Each row is a point on a tangle of strands that fork, close into loops and nearly touch. The rows are in no order.
Two points are linked if the straight distance between their rows is under 97.5. Some points are linked to none.
Zuze: [11,21,-1,-25,42,-1,-13,25,1,-12,-16,36,25,-7,21,12,-32,-12,-43,8,9,12,-78,-8,-7]
Vibug: [9,-11,28,-4,29,12,24,-4,-17,-5,-18,16,6,-26,-6,30,-31,14,5,15,0,-22,-34,2,14]
Zuva: [17,8,-5,16,-24,11,45,-13,-38,20,38,-31,-9,-34,6,-12,38,-13,27,-18,-39,8,43,7,-16]
keza: [-27,-6,43,-7,45,15,60,-3,-31,4,-23,32,9,-40,-3,29,-35,-3,22,22,8,-29,-16,10,-12]
rofu: [-46,-21,-18,32,1,12,-22,-22,-31,4,7,4,-9,-21,11,37,29,-8,1,-52,21,-15,-5,5,-23]
Lin: [-2,38,9,-21,-2,2,40,19,-25,13,42,19,17,-13,12,-22,8,-48,22,28,-17,27,42,16,-62]
voruf: [-15,22,-3,-24,31,-7,-38,5,31,-18,-20,28,-15,30,0,-11,-43,-24,-18,22,25,-9,7,18,-7]
ruge: [60,2,-12,7,-37,2,0,13,-5,7,28,-38,-31,6,4,-32,21,-2,-1,-8,-48,19,6,-15,13]
kiniv: [-57,9,19,7,36,-21,38,5,6,20,-16,47,29,0,-9,-1,0,-50,18,12,39,-1,17,7,-40]
faben: [-82,0,-28,2,3,5,-21,-27,-36,-13,19,18,11,-37,20,21,25,0,-6,-40,36,10,18,23,-51]
gava: [19,12,-3,-31,-6,-24,-33,-7,-36,-52,27,4,-23,-26,22,-44,1,23,-15,-7,4,42,-31,7,-39]
Godar: [-4,-2,-10,8,-7,-18,-27,-10,-24,-22,22,-3,-9,-28,10,-41,9,12,-7,-38,14,27,-28,-19,-33]
ribi: [12,-1,-20,17,-24,-9,-39,0,0,-10,0,-7,-4,-7,1,-40,12,22,-26,-48,20,20,-37,-18,8]
lutus: [52,12,-44,-3,-41,22,-38,5,14,-4,-13,-16,7,-8,9,6,11,31,-40,-19,-14,10,-20,14,49]
lod: [-15,-28,-8,5,20,-25,10,22,42,18,-17,-10,36,39,-10,6,14,-26,5,29,-10,4,-16,-51,15]
mamuk: [-19,-19,27,24,24,-30,-7,-27,12,0,9,9,-30,16,-28,-13,-18,-25,32,1,16,-12,22,-16,-20]
Tirib: [-21,-27,-23,18,-18,-21,-6,15,53,24,-28,-13,42,46,-15,-2,39,8,-1,-4,12,7,-3,-33,42]
pupe: [23,-48,8,34,-10,3,22,-27,3,5,-5,-46,-11,9,-17,22,17,32,26,-11,-18,-19,-20,-42,40]
Gatuv: [-8,21,4,-16,16,-3,27,11,-36,-7,25,18,0,-39,16,-11,-10,-41,16,13,-13,9,6,6,-57]
Bonis: [37,12,-28,-11,-23,24,-64,-25,-3,-37,3,-2,-5,-25,9,3,-25,51,-35,-32,11,6,-23,21,25]
kepat: [4,31,8,-21,-11,-15,-4,-1,-15,-3,59,1,-9,9,5,-48,11,-21,7,22,-7,52,45,2,-59]
poze: [13,-34,-14,35,-4,21,-29,-47,-16,-11,0,-19,-32,-14,-3,67,4,22,15,-39,0,-38,-13,1,22]
vup: [43,6,-29,11,-55,13,-6,0,5,9,3,-34,-12,-2,-1,-19,30,25,-14,-26,-30,8,17,10,40]
zimif: [-2,18,8,9,-19,-15,40,34,-12,20,0,0,25,-18,6,-50,27,-2,-13,-20,6,30,-23,-14,-17]
Mozu: [1,35,-6,-49,38,14,-15,36,20,-17,-25,27,-2,26,17,-2,-50,-15,-36,35,16,5,-42,18,-7]
seles: [-15,6,10,36,-24,-2,47,-25,-28,35,28,-18,1,-6,-15,-16,44,-7,23,-34,11,9,52,16,-29]
pifab: [39,14,5,-26,-24,3,-2,-4,-45,-38,50,-21,-33,-32,21,-30,5,18,10,-2,-33,31,1,2,-39]
bez: [0,-5,-27,5,5,5,-31,-19,-22,-10,31,-11,-28,-25,5,13,-1,-18,6,-11,-22,-3,17,1,-9]
pufus: [34,-10,-17,-7,19,9,-31,-17,6,-14,-11,18,19,-16,12,71,-27,5,-16,-11,-15,-24,-58,-2,46]
sus: [10,-36,-10,19,14,-24,27,13,3,12,-3,-15,13,8,1,18,25,-33,21,14,-33,1,-37,-56,13]
pegi: [-29,21,-32,-9,-4,10,-23,-4,16,12,-13,24,22,-3,0,17,2,-19,-2,4,14,-10,46,43,8]
bitas: [-2,6,-20,-28,-2,17,14,21,41,12,-32,-9,39,29,2,34,-2,4,0,60,-21,-19,22,10,44]
Dazi: [42,-17,-16,12,-17,-18,-15,-2,21,6,24,-32,-31,34,-8,-5,15,-26,20,16,-45,5,24,-20,17]
borob: [37,-10,-16,-8,-4,4,-29,-8,22,-5,26,-27,-46,29,-7,24,-13,-25,24,40,-47,-14,43,4,17]
pep: [7,-21,-7,37,-1,-6,30,-26,-40,19,40,-31,-29,-24,3,9,38,-36,39,-23,-43,-7,26,-18,-15]
faner: [-24,-17,19,44,-15,-9,45,-18,-21,30,2,-18,-3,-2,-15,3,39,8,21,-41,21,-17,13,-1,-16]
pudu: [-26,24,-23,-24,-7,-16,-21,-9,-19,-13,42,6,7,-16,18,-30,22,-14,-10,4,-2,46,34,11,-44]
kelo: [-37,3,36,14,44,-35,7,-5,4,-1,5,37,-11,7,-17,-32,-22,-44,16,0,35,5,11,-11,-53]
ribed: [19,-6,21,2,16,-13,-23,-5,7,-15,11,0,-44,8,-15,-23,-38,-5,3,4,-3,-7,-8,-16,-8]
bip: [22,-22,-15,29,9,-20,19,-1,-28,10,28,-18,-23,-14,7,5,30,-52,27,-12,-44,5,-16,-46,-13]
zedu: [8,7,59,4,-2,8,24,-9,-18,-8,-3,3,-26,-28,-17,-45,-42,53,-1,-14,30,-8,-3,13,-10]
dumif: [-26,6,-5,10,-4,-3,56,30,-13,37,-16,12,44,-27,8,2,31,-22,-1,-9,2,10,-13,2,-6]
rap: [28,17,12,-26,44,12,3,4,-17,-19,2,35,13,-28,22,47,-51,-16,-20,16,-12,-13,-61,0,-8]
ven: [-25,8,-44,-13,-9,5,-13,11,43,13,-43,16,44,19,3,32,11,-10,-10,22,9,-14,22,27,41]
vete: [29,26,12,-20,-15,-13,7,46,8,0,10,-5,-3,13,6,-66,-4,10,-29,-1,3,37,-30,-12,-24]
Fuzu: [0,-7,22,-13,7,10,18,-16,28,-6,-12,-8,-6,21,-15,17,-36,9,35,49,-8,-35,43,9,23]
zul: [54,24,-6,-30,4,16,-50,-4,4,-35,3,10,1,-8,20,9,-51,33,-46,-11,2,4,-58,12,15]
sikir: [2,-56,-12,41,-2,12,5,-42,3,-2,-6,-41,-14,7,-7,69,16,22,35,-21,-9,-43,-12,-35,26]
mez: [35,5,3,-8,-38,13,-20,-1,39,0,-19,-21,-20,28,-20,-19,-15,49,-12,12,-2,-9,32,29,54]
zofoz: [-48,-37,2,18,5,-4,9,16,27,22,-42,-6,57,30,-9,13,29,28,4,-10,32,-6,-19,-25,33]
rerom: [34,13,25,-20,-16,9,-31,8,26,-19,-15,-3,-34,26,-19,-40,-48,49,-28,8,14,-7,6,18,27]
fom: [-6,37,10,-14,-9,9,15,4,28,19,-12,25,17,23,-4,-11,-11,-21,6,41,18,1,58,39,4]
rer: [-23,1,-2,-20,51,-8,-16,35,22,-2,-55,39,42,16,1,13,-10,-8,-39,17,27,5,-64,-13,24]
soku: [26,-8,-7,-9,-6,19,-26,-21,13,-16,1,-15,-40,4,-10,26,-34,7,19,28,-25,-34,43,26,28]
butig: [21,28,57,-28,-9,18,49,27,-9,0,0,7,-10,-8,-11,-40,-30,28,1,23,-3,0,15,20,-7]
zet: [-58,-23,8,44,-22,5,39,-5,-18,28,-28,0,27,3,8,51,58,10,3,-41,35,-28,5,6,-18]
Mis: [-7,44,47,-39,2,19,34,18,16,1,-18,29,2,25,-5,-22,-36,3,-1,45,17,-7,38,40,1]
muso: [33,17,11,-16,-7,-6,-28,20,18,-10,10,-6,-35,26,-7,-49,-28,12,-24,7,2,13,-8,-2,-9]
segid: [-42,7,-15,10,21,-22,21,31,-1,19,-21,34,40,-15,8,6,18,-47,-6,-7,15,9,-25,-12,-20]
pafol: [3,11,57,-45,13,31,40,9,12,-9,-22,6,4,23,-13,4,-45,25,20,68,-8,-30,37,26,28]
muka: [3,-6,-19,13,10,-24,-22,4,-19,-2,34,-7,-18,-7,9,-22,15,-45,0,-14,-21,24,-14,-39,-30]
pepu: [-33,-37,-31,41,-3,23,-48,-34,-16,-3,-13,6,-7,-6,16,72,24,10,-3,-55,20,-25,-20,6,4]
zinev: [20,0,-2,-18,-20,3,-5,17,49,9,-24,-17,18,45,-10,-3,-4,25,-7,41,-10,-5,20,5,50]
rugif: [-27,-4,9,-16,31,-15,-18,16,46,-8,-47,23,18,37,-14,-7,-20,3,-17,25,31,-7,-17,-8,24]
ladam: [26,1,-6,-8,-8,19,-21,-25,-30,-24,48,-24,-50,-29,0,0,-17,2,13,4,-43,1,40,10,-15]
Suba: [-50,19,-37,-27,-1,-1,-19,-18,-34,-23,26,16,13,-48,22,9,13,-7,-5,-1,6,28,27,30,-41]
Bekoz: [1,-19,57,19,0,12,34,0,-25,28,-27,-13,18,-8,-14,-11,24,71,-1,-28,21,-9,-36,-1,29]
Nosa: [-54,-46,-7,40,-7,1,25,-3,11,25,-25,-14,41,29,0,49,49,14,12,-25,28,-22,-5,-25,13]
roso: [-1,-9,-13,20,-23,-23,-18,11,30,15,-16,-7,5,26,-19,-29,24,8,-16,-25,15,15,-7,-12,28]

How many points has the smallest loop of links through each point below? Write none if it is on no loop.
Tirib => 8
Godar => 6
Nosa => 11
kelo => 9
rugif => 5

A fork is a point with three links, a tip a point with one. Leave the first point through the second and follow the links. Name the first fork or tip that comes.
pafol; Fuzu => zul
pepu; rofu => Gatuv
Lin; kepat => pupe
rerom; mez => Mis
mamuk; kelo => muso
